Points, in no order, along strands that fork and pass close to each other.
In the rows, zero is written as 128.
Points whose rows are less than 147 apart are linked; no others are. Some points are linked to none.
Q_879: [156 107 143 147 128 120 127 137 168 141 167 145 122 132 138 145 122  99
 180 102 136 124 121 128 155 119 125  60 166 141  44 148 126  92 122 132
 132 120 126 116 109 156  99 148 141 133  85 141 108]
Q_804: [ 85 144 110  85 134 155 165 107 106  75 114 147 116 139 132 101 110 164
 125 112 125 155 139 140 111 136 117 157 118 138 193 129 148 151 139  79
 134 144 106 112  87  78 120 120 151 134 154 144 120]
Q_927: [116 152 116  63 135 201 114  97 165 115 140 159  97 120 159 108  81 187
 151  87 135 144 155 159 126 147 108 161  80 124 151 185 104 105  86 129
 157 148 155 110  68  95  94  93 162 108  93 129 104]
Q_808: [110 112 174 134 128 119 130 152 156 164 145 148 145 130  98 134 153  72
  70 154  76 119  76  86 185  73 169 121 162 133 105 165 154 188 138 187
 155 107 179 204 137 210 138 171 128 130  84 122 149]
Q_797: [156 130 106 107 139 131 123 146 131 121 142 176 114 105 111 142 113 129
 155 140 141 180 145 127 120 144 135 101 125 131 109 135 113  93 119 167
 154 122 109 127 137 120 133 100 106 125 124 135 114]
Q_140: [ 93 128 169 142 108 146 122  90  96 149 131 144 174 173 150 111 110 170
 110  51 101  93 135 109 122 130  96 145 130 198 141 114 137 137 137  30
 115 147  93 136  68 118 107 159 192  99 145 114 168]
Q_111: [142 127 146 142  68 114 135 117 112 182 160 156 142 160 144 140 134 149
 137 116 127  94 128 117  88 156  82 119 127 175 107 102 113  83 103  67
 130 112  96 137 132 136 131 149 138 123 114 110 144]
Q_105: [157 140 103 135  93 133 125 109 122 122 132 120 121 108 133  96  90 110
 125 167 105  97 127 127 136  58 162  90 111  96 144 142 156 162 103 223
 158 147 176 112 146 159 172 105 129 141 136 103 106]
Q_248: [166 149  97 142 116 155 106 106 144 118 158 120 118 124 151 132  81 123
 139 138 132  96 137 134 131 107 144 110 107  96 105 161 121 111  75 216
 162 141 188  94 128 159 145  96 132 134 125 110 112]
Q_769: [179 121 140 118  72 153 123  77 140 172 127  97 137 137 140  71 105 191
 134  92 114  77 174 159  78 102 100 140  92 116 129  86 119  78  87  87
 146 150 134  85  84 114 136 121 154 147 147  95 100]
Q_47: [104 113 165 141 106 133 124 100 110 169 110  66 137 158 120 100 142 171
 109  86 112 105 149 131 106 134  83 172 116 138 144  73 115 117 129  26
  95 126 138 115  79 123 102 165 182 127 149 110 130]
Q_74: [158 108 142 149 130  75 110 161 141 149 129 121 117 124 108 194 152 104
 141 189 119 160  95 118 114 177 103 112 121 104  96 129 106  91 142 152
 130  94 119 143 180 128 144 125  61 138 122 141 121]
Q_922: [ 69 168 105  66 135 167 148 121 133  67 129 137 104 112 133  87 106 148
 122 154 129 152 139 154 120 120 118 160 110 106 209 167 151 165 126 103
 137 154 137  95 100  80 121  98 157 153 147 178 105]
Q_399: [144 119 138 174 169  52 105 140 121 137  87 108 115 130 114 213 165 118
 115 154 141 141 100 115 118 193 107 151 112 118 102 107 113  87 154 145
 132  99  97 137 185 115 138 105  83 129 144 126 134]
Q_528: [127 119 148  91  85 161 148  95 121 162 169 196 122 150 148 105  96 184
 139  65 120 103 146 128 116 126  99 106 133 179 122 152 117 103  89  76
 149 156 104 144  84 119 105 129 174  94 111 109 142]
Q_255: [120 123 111 110 168 143 125 130 131 112 122 119  87 117 127 128 139 156
 174  65 167 144 152 154 104 171 112 150 112 129  97 115 121  96 120 106
 139 117 127  92  82  94  75 101 156  91 118 132 107]
Q_289: [101 126  92  62 135 142 138 159 145 132 124 146  57 119 111 110 140 152
 160 127 137 176 153 155 104 166  99 153 104 119 131 139 104  99  89 143
 136 109 172 124 120  82 114 128 142 108  77 127  90]
Q_103: [175  94 102 115 107 113 181 170 143 159 147 168  98 130  70 116 148 119
 169 170 140 175 156 123  78 122 136  68 140  95 116  83 130 120 109 149
 133  96 118 145 161 135 158 142  74 167 137 124  83]
Q_966: [154 131 120 159 170  83 117 170 106 110 137 132 149 134 147 201 163 138
 158 146 153 158 148 130  84 242 104 135 120 152 100  94 107  85 130 110
  85 121  61 119 172  96 151 111  76  98 144 128 129]
Q_207: [174 105 143 149 162  92 145 128 142 140 119 178 123  98  91 169 156  83
  95 165 100 167  95 122 156  92 178  81 142 117 126 158 144 171 167 211
 158 115 126 166 173 172 168 130  55 123 118 119 132]
Q_792: [ 93  93 144 110 138 107 155 142 122 165 121 147  80 142  89 141 166 121
 137  91 131 139 122 126 109 127 121 133 145 152 113 105 139 112 131  82
 137  87 146 136 122 150  99 155 150 113 110 125 134]
Q_170: [147 137 125 136  83 123 118 115 117 153 119 115 127 127 103  95 109 102
  83 180  83 108 120 102 138  54 164 136 119  86 158 133 169 176 103 232
 159 139 190 143 156 174 188 132 123 132 121  76 120]
Q_806: [ 84 124 129 152 175 109 143 149 129 105 137  89 179 148 175 159 148  98
 169 109 158 125  93 119 147 151 124 142 175 131 111 125 120 154 210  94
  91 136  92 113 117 145  92 172 117 115 121 154 145]
Q_868: [115  92 144 138 127  80 159 154 119 137  82 176 129 117  61 164 170 114
  73 174 119 169 111 125 125 105 152 132 139 122 173 125 152 172 184 144
 125 101 105 181 196 146 164 135  52 149 168 135 151]
Q_401: [135 169 107  98 140 177  99 107 154  78 138 120  97 108 152 129  79 152
 161 103 148 143 143 149 145 140 124 144 105 114 120 191 115 111 102 163
 152 148 151  79 103  99  96  94 144 120 101 142 116]
Q_70: [143  99 136 116 136  93 154 134 147 164 143 175 105 123  89 141 148  87
 138 134 120 166 103 116 141 112 141  95 154 131  98 132 152 127 134 151
 164  98 139 164 141 164 125 156 101 114  97 133 120]
Q_953: [ 97 139 130 127 136 148 107 156 144 121 148 107 138 145 170 147 131 121
 162 137 111 133  84 105 178 137  99 117 164 112 101 155 103 136 139 130
 114 120 137 131 124 140  93 167 118 119  90 161 143]
Q_503: [173 136 105 132 137 171 164 116 129  93 164 148 141 134 165 109  74 106
 167 144 138 126 138 115 150  91 183  35 129 116 143 162 137 160 136 139
 138 185 107  97 106 150 124 101 119 146 148 156 136]
Q_102: [169 125 129 150 165  90  98 103 111 129 117 133 116 116 106 177 147 147
 105  96 163 106 143 136 109 165 148 140 112 162  83  97 123  62 125 130
 149 110 102 102 127 131 124  68 123 101 151 106 137]
Q_278: [135 132 151 153 112 140 101  81 132 128 158 102 199 146 203 112  99 146
 142  84 126  50 142 129 141 117  89 129 136 160 114 107 126 120 147  63
  84 173  78 102  82 117 109 145 179  97 162 128 124]
Q_81: [136 121 136 183 109 131 125 105 131 134 160  98 152 126 169 141 115  72
 127 146 106  73  86 122 168  79 176  81 141 108 101 169 141 154 148 182
 144 146 150 125 156 198 143 112 115 146 123 136 159]
Q_560: [149 139 121 155 131 139 137 106 107  94 158 145 167 135 172 136  88 112
 158 131 118 106 106 117 156 112 157  69 155 142 132 160 142 138 166 125
 127 169  81 124 131 145 127 122 119 128 154 157 153]
Q_772: [133 132 125 104  79 139 115 105 128 160 136 143 115 140 125 114  85 142
 110 109 118 103 128 118 118 110 111 146 114 144 125 134 128  99  86 137
 155 118 160 148 112 135 122 132 150 112 106 110 128]
Q_604: [189 104 122 146 103 165 142 113 161 142 172 101 149 153 175  98 100 142
 180 112 148 102 177 152  92 126 102  87 115 100  99  95 102  93 116  65
  94 143 112  76  82 121 118 133 150 165 149 136  81]
Q_55: [127 117 151 171 125 123 132 115 162 147 158 107 154 124 166 140 111  74
 131 117 122  72  88 126 190  70 154  49 152 120  57 157 140 146 140 157
 124 132 159 119 130 197 109 154 138 142  94 138 133]
Q_490: [134 143 119 161 199  85  95 170 106  80 109 107 138 129 156 183 170 149
 155 119 170 172 135 146  95 252 105 147 122 138  96  96 102  96 135 124
  85 122  49 104 137  75 121 106 104  74 143 127 112]
Q_666: [ 98 116 109 143 157  67 150 135  97 118  67 164 113 106  76 158 174 133
  83 157 132 167 116 125 122 125 144 154 121 128 174 114 137 144 169 134
 142  98 114 146 171 123 149 100  93 135 163 141 146]
Q_566: [127 123 116  81  82 124 188 174 177 184 134 129  92 121  71  95 153 114
 133 188 115 152 123 111 117  81 116 112 148  90 136  92 134 144  99 177
 120 105 172 172 155 139 149 186  96 138  95  97  87]
Q_451: [133 151  92  90 141 144 101 116 151  81 124 139  89  91 108 112  83 145
 125 127 141 144 162 158 140 125 137 159  94  98 144 172 119 115  90 194
 157 145 196 100 139  95 143  98 147 125 103 125  91]
Q_950: [122 153 102 128 109  99 133 138 114  97  79 126 101  87 104 114 137 140
 105 206 126 150 160 145  68 161 116 160  82  96 185  93 126 123 122 100
 107 131 123 115 178  93 166  91 111 160 173 143 109]
Q_550: [208 108  86 137 147 129 154 162 134 133 149 193 110 126  92 130 132 106
 158 168 134 184 162 115 108 137 153  61 135 105 105 110 115 108 112 170
 159 110 107 144 146 133 153 105  86 163 131 145  93]
Q_134: [125 133 122 139  81 149  89 109 106 169 120  99 133 125 115  84 100 121
  87 132  84  94 127 103 134  80 143 162 114  89 145 129 153 139  92 196
 155 130 212 143 135 178 149 119 150 135  94  75 139]
Q_220: [ 79  99 133 102 130 127 141 117  93 145  96 138  87 141  97 126 140 142
  98  87 155 125 130 127 123 131 126 181 135 145 127 110 131 113 129  98
 134  98 150 143 108 126 101 148 165 109 123 121 139]
Q_173: [195 120 116 140 121 162 158 119 143 128 157 147 136 138 128 105  85 107
 163 104 143 116 139 126 127  87 170  33 139 124 107 114 140 134 112 118
 148 144 125  83  94 157 122 111 141 162 132 140 100]
Q_35: [118 125 164  98  74 129 129 137 119 182 128 203 129 146  73  99 130 119
  77 129  82 124 116  88 135  86 146 118 158 179 136 155 164 162  99 160
 160 112 151 201 144 167 142 170 163 111  93  99 156]
Q_698: [133 123 132 112  88 134 143 116 115 142 140 112 126 152 120 115 116 157
 137 125 123 110 124 120  98 124 100 126 121 127 127 101 119 104 105  85
 135 128 123 121 119 124 134 146 147 130 131 128 113]
Q_324: [143 117 110  99 115 119 171 164 177 131 106 130  93  87  68  94 144  92
 156 220 125 183 152 149 120  99 146  99 128  66 168 118 137 174 124 171
 123 127 140 133 178 106 167 132  91 172 145 131  90]
Q_931: [140 120 111 115 109  82 158 168 167 131  80 126 108  86  67 119 155  92
 110 226 105 165 123 145 127  94 151 124 125  69 176 123 142 171 150 177
 108 124 147 155 209 115 184 137  67 167 143 134 111]
Q_569: [ 83 175 105  71 112 181 126 127 130  81 111 116 114 105 124  83 109 152
 103 176 107 145 132 142 135 103 114 165 103 114 202 188 139 171 112 151
 136 151 140 122 132  89 141 106 161 132 125 154 117]
Q_231: [113 138 132 162 165 108 128 125 130  99 133  61 174 143 169 131 142 110
 157 123 166  83 116 131 130 163 111 152 134 127 115  93 118 147 190  66
  75 142 101 107 108 117 102 168 154 109 147 144 128]
Q_511: [158 100 157 138  95 105 160 131 127 173 180 142 136 147 132 134 146 145
 166  88 139 103 163 137  73 159  91  84 141 180  94  78 123  80 113  41
 100 114  87 114 109 130 121 150 129 117 130 107 124]
Q_122: [132 151 117 130  75 159  84  99 130 168 135 125 138 140 130 104  84 154
  95 120  93  71 125  99 147  88 129 152 121 125 123 145 134 105  82 161
 150 138 190 143 117 165 143 135 165 128 105  86 141]
Q_489: [133 139 112 155 202  96 143 152  81  67 125 169 170 141 157 164 133 125
 162 111 152 182 143 111 106 200 137 131 145 170 138 113 123 125 177 113
 115 146  43 123 141 115 132 113  94  99 168 141 134]
Q_655: [116 149 154 167 120 172  55 112 110 128 134  68 174 149 169 132 116 126
 106  89 134  68  94 110 169 126 121 166 134 124 109 156 115 137 126 119
 100 129 154 127 111 150 109 137 152 130 111 125 153]
Q_593: [156 121  87 100 172 122 162 155 130  81 109 172  83  95  70 103 122 106
 142 156 149 201 185 152 117 118 168 105 117  93 166 118 132 147 115 157
 148 119 126 101 135 106 140  80 128 155 136 152  90]
Q_576: [110 161 119 147 152 116 118 121 130  57  79  86 117  80 130 134 130 127
 111 178 136 126 139 152  96 173 137 176  82 120 173 101 119 126 154  92
  98 151 130  93 161  88 140  88 135 156 174 158 128]
Q_947: [114 154 129 120 137 147 108  99 106  90 108  92 124 134 140 124 107 157
 102  90 143  95 119 129 128 133 116 176 104 123 130 137 124 128 144 114
 143 134 148  95 102 122 103 106 159 125 155 130 138]
Q_151: [177 132 110 162 185 108 108 108  86  86 124 154 167 130 149 169 115 132
 150 126 165 134 146 129 111 177 150 118 127 166 124 107 113 101 168 112
 118 139  43 111 146  98 148  73 105 107 176 132 151]
Q_387: [141 144 103 141 151 146 128 162 141  98 163 117 153 152 200 134 128 125
 198 159 147 151 146 137  86 211  92 113 121 114 123 114  94  96 130  97
  70 147  70 101 124  89 127 125 110 126 144 154 100]
Q_199: [144 102 120 125  76 117 187 134 132 160 150 161 116 123  82 110 139 118
 144 153 118 149 127 128  92 106 114  84 143 124 125  87 146 140 129  88
 136 104 117 146 160 140 137 162  99 171 145 119 117]
Q_647: [119 135 146 184 125 116 102 101  86 111 115 107 186 148 148 136 128 109
 101 113 126  67 103 113 135 107 155 151 133 157 137 121 151 137 175  87
 127 151 102 113 122 154 123 125 153 141 169 123 167]
Q_864: [177 118 110  87 144 134 187 179 183 127 121 176  89  97  63  91 133  93
 145 176 150 183 161 145 152  84 175  55 150  80 155 113 146 188 112 207
 137 121 143 126 147 128 156 145 101 145 128 122  72]
Q_814: [126 130 173 154 100 129 103  89 123 153 167 162 205 167 188 114 100 152
 133  48 105  63 140 118 158 134 101 106 151 206  98 128 127 123 125  34
 104 152  86 133  82 115 111 162 193  88 131 112 137]
Q_860: [102 100 168 134 129 113 124 170 153 186 142 134 129 140  98 156 172  83
  89 162  89 134  66  97 169 120 130 132 174 133 109 158 131 138 146 152
 145  94 159 198 151 177 126 177  95 134  83 148 153]
Q_812: [109 127 110 103  93 154 191 158 158 105 104 109 143 118 117  87 133  92
 149 206 111 142 101 128 158  56 164  77 149  94 186 129 167 212 163 154
  99 151 136 151 156 125 138 163  91 160 147 151 143]
Q_547: [112 105 173 119  79 123 115 168 136 205 150 134 147 157 110 133 155 100
 106 150  82 112  94  91 137 132 112 127 161 146 109 125 122 130 112 123
 123  91 155 198 142 166 137 190 131 160  84 118 155]
Q_315: [151 144 118 148 116 151  79 118 158 138 167  81 122 123 163 151 100 120
 150 119 148  92 105 122 151 125 130 126 116  91  85 160 105  94  89 184
 113 134 176 106 133 148 126 124 140 124  89 124 104]
Q_855: [128 117 163 150  91 156  69  81 144 167 142  66 136 151 149 107 101 147
 106  58 110  48 143 130 157 115  94 143 121 136 102 111 106 104  95  81
 102 120 163 108  73 142 116 143 190 125 122 112 129]
Q_373: [115 146 154 149 114 181  57  85 131 131 138  57 161 138 181 120 111 157
  99  57 125  52 131 130 172 104 101 165  98 112 107 136 113 139 109 103
  98 147 169 111  58 132  97 149 186 128 119 132 133]
Q_179: [ 82 135  89  71 110 106 188 157 101 131 119 164  71 123  99 116 164 174
 129 146 136 212 184 146  52 178  79 158  94 139 183 107 122 120  73  90
  95 113 101 137 154  64 150 100  97 133 148 140  99]
Q_317: [ 62 132 132 125 168 168  78 160  93 118  97  71 148 166 132 127 143 120
  88 143 117 121  91  89 153 149 130 199 149 125 148 150 124 159 158 110
  91  98 154 170 122 133 119 155 147 160 113 146 173]
Q_588: [119 119 136 112 141 136 119 120 130 139 115  90  73 122 114 124 148 169
 123  59 169 109 159 163  91 170  97 176  88 145 109  89 105  84 102  81
 132 122 148 112  90 104  90 110 164  91 115 107 116]
Q_283: [169 127 154 124 101 167 108  79 159 159 150  92 157 143 191  85 111 204
 151  80 114  64 174 168  94 120  72 148  80 127 118  93 103  90  90  46
 128 159 102  97  51  85 119 105 169 137 169 106  88]
Q_338: [183 121 127 137 103 148 155 135 174 153 181 154 123 148 139 108  98 112
 164 121 126 106 139 113 136  93 150  15 155 128  82 142 139 121  92 149
 140 129 144 117 110 178 117 139 141 152  88 134 105]
Q_136: [136 113 164 168 140 106 109 118 151 156 165 128 141 128 141 154 129  95
 134  85 123  90  93 121 179 119 133  93 173 145  42 160 130 105 141 138
 134 123 148 129 115 168 103 144 142 114  73 133 134]
Q_190: [116 104 106 100 137  81 182 122 110 121  71 162  84  95  61 125 138 150
  92 151 142 177 154 129  96 115 148 165 114 129 173  93 153 133 126 150
 150  98 143 126 163 109 152  91 117 131 161 123 110]
Q_903: [103 130 176 149 130 119 122 101  91 129 125 172 168 142 133 122 130 119
  98  61 111  82 117 119 159 125 152 131 156 206 107 159 136 145 135  79
 145 124 105 149 110 159 117 149 180 113 121 130 179]
Q_958: [106  89 136  93 126 115 174 168 151 175 138 162  73 133  83 123 162 109
 157 120 120 170 125 114 130 128 102 110 153 140 113 117 136 130 119 131
 143  92 140 159 126 142 107 163 113 104  86 129 119]
Q_116: [110 131 130 133 214 128  94 130 123  84 132 117  98 115 152 146 145 155
 154  70 174 165 128 153 138 182 116 139 133 141  89 138 117  89 145 137
 121 116  86  82  90  85  71 107 135  74 101 145 124]
Q_699: [120 138 125 153 180 109 125 125 113  80 115  89 164 134 149 147 142 129
 138 124 167 113 119 140 103 171 126 157 120 142 124  98 126 132 182  76
  91 141  80  95 117  96 117 126 134 123 184 128 135]
Q_505: [ 99 109 125 131 124  92 166 152 112 118  91 169 152 132 106 138 157  96
 105 180 116 164  86 110 144  92 151 110 163 133 180 126 149 185 192 140
 126 138  95 171 170 138 154 149  61 149 159 141 175]
Q_18: [129 131 160 156 108 145  63  97 113 163 137 132 139 139 148 144 129 173
  87  28 135  46 146 140 144 133 108 163 119 195  89 129 111  89 101  93
 119 134 124 131  92 115 108 133 184  74 101  90 167]
Q_237: [121 137  88  93 110 114 170 147 113 105 121 163 106 118 105 119 142 149
 136 175 131 189 173 137  68 165  99 141 101 116 173  99 125 114 104 110
 121 118  93 128 155  84 157 104  96 157 169 141 106]
Q_39: [181 127 136 132 124 160 107 104 170 137 181  93 182 148 195  97 105 170
 154 110 141  78 184 171  90 149  81 117  83 134 105  86  98  96 104  58
  96 157  89  80  73  80 118 108 153 151 162 118  74]
Q_563: [158 130 147 151  73 151  88  66 136 185 138  84 133 124 146 108 102 169
 107  78 109  46 155 153 113  98 115 160 103 123 101  97 118 100  82 104
 148 143 178  96 101 137 142 112 179 127 119  83 116]
Q_13: [153  89 127 135 162  76 148 158 161 122 105 141 105  95  79 176 166  81
 106 178 107 177 105 116 176 102 156 122 135  80 144 145 129 152 170 213
 145 108 141 160 182 160 170 123  52 125 116 141 123]
Q_242: [118 103 130  94  73 131 197 153 153 166 120 140 102 126  70  88 156 124
 122 165 121 151 115 120 109  77 118  92 164 104 144  98 161 166 127 139
 137 105 145 153 159 150 140 188 109 153 135 116 107]
Q_641: [145 144 132  90 101 165 124  91 128 160 146 181 130 154 159 112  86 190
 137  65 119 109 159 148 114 146 109 155  88 178 138 140  94  81  85  96
 153 160 118 136  72  99 119  94 150  87 122 108 138]
Q_246: [112 140 111 118 123 148  86 138 153 124 138  76 123 123 163 135 115 100
 152 151 132 117  95 122 160 134 111 129 133  87 111 160 102 112 127 157
 122 119 168 137 134 128 115 142 116 131  98 143 119]
Q_628: [ 88 141 148  90  91 159 140 111  99 140 145 171 160 176 164 100  99 177
 130  85 108 125 142 114 107 141  86 146 127 178 162 120 132 125 112  53
 122 151  91 151  87 108 115 158 152 110 123 126 148]
Q_926: [151 120  84  97 121 134 171 125 143  87 115 131  94  84  78  78 113 136
 141 154 132 165 167 158  84 101 162 131 114  91 167 100 150 139 112 139
 153 141 162  83 142 108 154 100 132 172 158 134  81]
Q_432: [164 104 108 101 121 142 184 112 140 126 130 107  94 105  94  72 118 148
 153 135 138 145 175 156  74 108 137 116 117  94 145  75 132 115  93 105
 145 117 162  76 113 107 117 121 147 170 156 126  69]
Q_901: [182 152 124 178 159 100  90  94  90  89 112 124 150 114 133 186 126 138
 108 107 161 112 137 135 117 159 135 132 105 166  95 113 124  85 145 144
 130 141  84 110 153 113 148  65  97 106 178 119 141]
Q_53: [147 147 125  72 131 178 115  94 141 119 136 150 106 122 131 118  88 197
 132  76 144 128 168 163 108 146 112 173  75 147 141 129 113  90  84 128
 168 153 147 114  62  88 114  70 172  97 135 108 113]
Q_813: [ 96 102 155 115 106 150 100 107 141 167 119  97 116 140 140 107 144 194
 126  50 140  83 159 147 112 146  80 169  91 156 117  95 105 108 102  33
 102 125 144 128  67 102  90 147 184  95 127 102 127]
Q_554: [156 100 160 153 125  75 161 118 145 173 140 192 124 108  70 163 153  78
 100 141  99 137  97 128 142 100 162  90 141 148 103 136 153 139 142 176
 185 101 160 165 170 169 158 145  94 122 109 104 123]
Q_762: [117 130 165 137 102 140 113 128 111 172 125 167 152 131  87 105 120  85
  49 140  68 110 107  93 167  79 177 117 153 150 143 182 168 183 118 191
 164 121 168 198 142 195 146 145 143 134  86  93 160]
Q_818: [156 107 134 175 131 115 111  90 123 128 149  80 140 114 134 122 103 106
 132  80 133  74 124 146 140  74 160  96 126 114  90 133 161 133 131 141
 146 134 165  87 113 178 125  97 157 132 136 119 121]
Q_776: [124 128 125 156 116 153 130 130 132 117 133 107 144 115 175 133 109  74
 133 181  98 112  85 114 183  58 178  62 132  88 133 176 156 197 142 194
 122 163 149 139 158 186 134 118  90 137 122 141 161]
Q_326: [143 108  97  85 180 130 169 180 158 103 116 173  77  89  72 118 141  91
 138 154 148 212 157 140 154  86 183  80 163  86 140 141 134 161 128 212
 150 119 129 119 134 117 142 123 108 135 120 148  90]
Q_434: [135 151 130 167 184 115  80 108 115  85 121  89 145 111 160 173 137 112
 121  86 163 127  95 132 175 129 148 146 125 121  83 168 123 109 154 176
 140 140 133  94 136 145 104  76 116  99 121 128 152]
Q_801: [107 153 120 160 182 119  72 115 130  68  98  50 128  99 171 137 142 100
 121 100 166 124 104 153 164 152 149 171 104  93  97 151 108 125 146 162
 100 134 133  75 133 110  98  88 126 116 128 144 141]
Q_748: [116 104 149 141  88 121 107 114 118 171 111  72 134 155 125 115 139 146
 105 119 108  92 120 113  93 132  93 166 120 124 128  87 115 107 117  71
 110 106 144 130 115 131 128 158 157 150 131 114 126]
Q_230: [100 158 132 148 209 115  87 161 106  80 111 109 112 126 157 175 169 152
 167 103 155 195 146 148 118 236 104 164 116 141  96 134 108  91 134 130
 100 116  83  94 113  64  95 103 109  67 104 141 126]
Q_427: [101 130 118 126 113 128 155 145 142 113 106 109 137 115 131 115 138  79
 114 188 102 136  91 114 179  56 180  90 143  92 184 159 154 213 167 182
 116 160 132 160 140 160 147 152  90 150 135 155 169]
Q_347: [140 154 120  92  58 149 118  98 134 136 118 117 122 121 127  50 100 183
 106 162  80 110 159 141  76  98 107 157  91  82 184 117 130 107  83 121
 151 173 144 109 121 106 159 122 151 154 142 106 109]
Q_914: [129 133 129 129 126 101 138 138 111 116 117  94 126 134 140 142 148 151
 140 140 157 119 158 137  52 204  80 164  82 128 129  72 118  97 116  60
  83 129  95 104 131  88 134 117 126 143 178 126 102]
Q_765: [129 114 120 179 144 120 159 134 115  88 130 157 178 133 161 143 110  88
 173 165 132 134  96 118 148 120 169  73 160 151 142 125 141 167 197 114
 119 160  78 141 150 151 136 141  82 141 155 146 167]
Q_34: [ 76 141  91  56 121 108 166 167 101 141 111 158  55 125  92 120 167 171
 136 132 142 211 168 140  82 169  90 164 108 136 163 127 103 111  84 130
 118 108 135 152 141  74 130 118 109  98 108 138 106]
Q_998: [ 69 153 125 129 141 160 110 159 125 105 108  74 142 136 147 116 122 103
 115 163 108 122  83  97 195 109 141 163 162  88 164 164 125 188 152 143
 104 115 162 155 127 144 117 166 138 151 102 153 167]
Q_796: [ 84 127 109  98  92 143 195 146 126 100 106 145 127 135  94  73 139 121
 135 178 119 161 117 123 124  61 133 105 159 106 199 115 176 214 168 102
 116 155  99 139 141 119 138 164 105 165 173 139 127]
Q_594: [ 87 149 134 157 165 156  69 129 111 123 101  56 158 143 162 139 137 105
  72 100 134  82  96  99 174 141 135 201 138 128 123 144 120 146 146 114
  86 113 142 134 108 139  96 139 154 133 118 127 182]
Q_137: [111 153 118 171 171  92 107 113  96  75  79 101 151 114 142 164 128 125
 120 160 152 125 119 140 101 179 141 174 110 105 166  96 117 128 173  95
  84 151  86 104 151  96 137 107 123 123 183 143 145]
Q_441: [ 84 123 133  97 129 105 130 151 115 150 106 121  90 136  94 160 153 131
 111 154 132 154 112 108 119 159 103 169 118 126 144 132 111 115 113 142
 125  94 151 166 157 103 125 131 102 120 104 128 130]
Q_668: [100 177  94  77  85 184 121 133 151 104 117 107 113 108 145  92  94 132
 105 173 113 131 123 127 156  92 130 148 106  93 174 194 120 170  83 195
 121 153 183 129 143 108 144 126 144 138  97 129 108]
Q_676: [163 117 107 128 118 144 163 126 165 121 153  87 108 108 133  97 123 128
 177 149 141 132 170 161  80 140 129 106 111  94 118 104 112 103 112  73
 119 134 139  82 122 111 123 125 138 172 142 152  88]
Q_99: [171 107 134 160 147  81 120 138 114 146 146 141 120 141 115 178 155 134
 126 102 161 110 158 139  88 194 110 111 109 176  64  73 127  56 119  94
 127 109  73 115 130 120 123 101 114  93 134 117 133]
Q_753: [ 87 141 144 143 162 139 108 146 127  98 139  92 159 141 178 151 137  87
 140  98 135 116  69 102 187 123 138 129 181 126 107 156 119 132 175 124
  99 116 123 134 113 154  78 166 131 134  95 163 153]
Q_740: [ 91 161 110 103 116 150 113 140 128 103 106  89 124 114 134 108 121  96
 106 166 110 124  92 113 186  80 145 147 133  74 156 183 134 178 113 207
 129 132 192 129 147 153 132 134 140 149 107 135 137]
Q_739: [146 143 130 170 199 101  76 114 115 108 124 101 140 106 147 193 136 109
 137 122 133 146  92 131 174 164 141 123 137 127  81 156 115 104 166 177
 133 112 119 118 157 133 122 104  84 110 100 140 160]
Q_430: [150 150 135 154 118 151 116  86 112 119 163 129 194 161 196 131  87 145
 147 114 136  90 123 131 106 148 104 112 128 183 128 117 124 118 154  73
 110 173  63 116 111 121 129 136 133 108 169 118 143]
Q_467: [ 98 162 150 143 149 139 114  85  71  93 121 156 177 147 152 129 116 143
  84  60 109 104 103 110 163 108 149 160 155 201 131 161 148 150 149 109
 159 140 104 146 111 139 113 114 166  97 135 111 195]
Q_945: [139 106 121 140 137  80 140 165 169 137 107 120 100 101 102 165 161  83
 138 216 112 161 104 130 130 134 138 127 122  74 127 128 112 139 160 165
 119 105 148 151 182 135 151 125  65 152 131 148 118]
Q_57: [152 126 144 178 201  61  77 124 112 117  95 129 124 107 124 217 166 126
  95 110 153 142 108 132 150 182 128 151 128 141  92 145 110  76 171 170
 150  98  88 137 168 138 135  77  86  99 131 124 161]
Q_268: [126 105 143  94  72 126 157 171 165 216 147 141 101 146  97 117 154 104
 126 174 113 135 100  92 132 113 100 115 161 116 112 122 107 134  89 154
 132  95 160 195 164 162 140 188  96 146  67 104 117]
Q_706: [122 117 138 171 151  95 147 140 114 103 115 145 165 124 141 163 141  79
 140 183 107 152  88 108 157 114 165 103 146 137 156 139 127 173 213 142
 119 144  79 169 169 158 164 145  52 154 154 142 178]
Q_643: [ 92 147  95  63 143 144 108 141 152 123 105 151  73 107 105 119 122 139
 137 129 143 175 134 145 140 131 128 179 118 111 151 163 115 119  88 192
 139 109 179 123 126  91 108 114 143 110  82 124 107]
Q_595: [166 127 143 176 140  76 119 166  94 145 167 128 166 158 155 196 173 144
 152 112 161 128 145 125  81 226  96 110 132 191  68  79 123  82 123  86
  93 120  38 133 149 104 141 131  95  80 147 101 130]
Q_11: [167 120 116 121 158 121  90 116 112 122 129 158 113 115 122 157 108 136
 135  84 147 154 149 134 131 149 149 118 124 151  84 138 128  86 114 165
 160 117 134 125 131 122 116  87 128  98 117 123 126]
Q_831: [101 117 168 134  88 131 128 134 106 169 144 189 151 146 127 118 127 119
 102 105 103 103 106  92 151 114 142 101 160 205 109 158 142 128 100 117
 169 114 128 175 118 163 124 167 168 108  99 119 160]
Q_610: [101 144  94  86 166 122 155 150 109  77 123 169 111 122 107 139 134 124
 139 155 142 192 126 141 163 112 146 112 158 118 166 158 134 163 151 154
 131 126  99 133 133  89 130 128 101 133 140 172 136]
Q_398: [ 74 110 119  97 119 143 186 129  98  99 124 147 131 131 109  85 130 140
 127 134 132 174 126 126 114  90 123 136 152 121 187 116 161 179 168  77
 126 136 104 121 110 109 125 152 136 146 165 146 135]
Q_750: [ 81 120 149 114 129 156 101 117  76 156  86 129 134 151 102  90 133 126
  53 102  91 109 123  96 147  93 149 173 144 139 160 137 157 150 130 119
 145  94 170 161 111 173 116 147 174 149 110 106 170]

A fork is a point with three links, a tip a point with one. Leave the first point through the second and follow the links. Name the first fork or tip that comes.
Q_467 / Q_903 | Q_102
Q_950 / Q_237 | Q_430
Q_242 / Q_566 | Q_467
Q_998 / Q_317 | Q_945
Q_451 / Q_643 | Q_698

A fork is a point with three links. Follow the links from the first point to the second and name the forks in between, in order.
Q_315 / Q_966 | Q_698
Q_248 / Q_103 | Q_698 > Q_102
Q_13 / Q_655 | Q_945
Q_489 / Q_467 | Q_102
Q_860 / Q_772 | Q_102 > Q_698

Follow the links from the first point to the second, and from the first to the third. Name the last point that the two ways share.
Q_739 / Q_326 / Q_70 | Q_945
Q_268 / Q_170 / Q_151 | Q_102
Q_801 / Q_70 / Q_324 | Q_945
Q_588 / Q_808 / Q_489 | Q_102
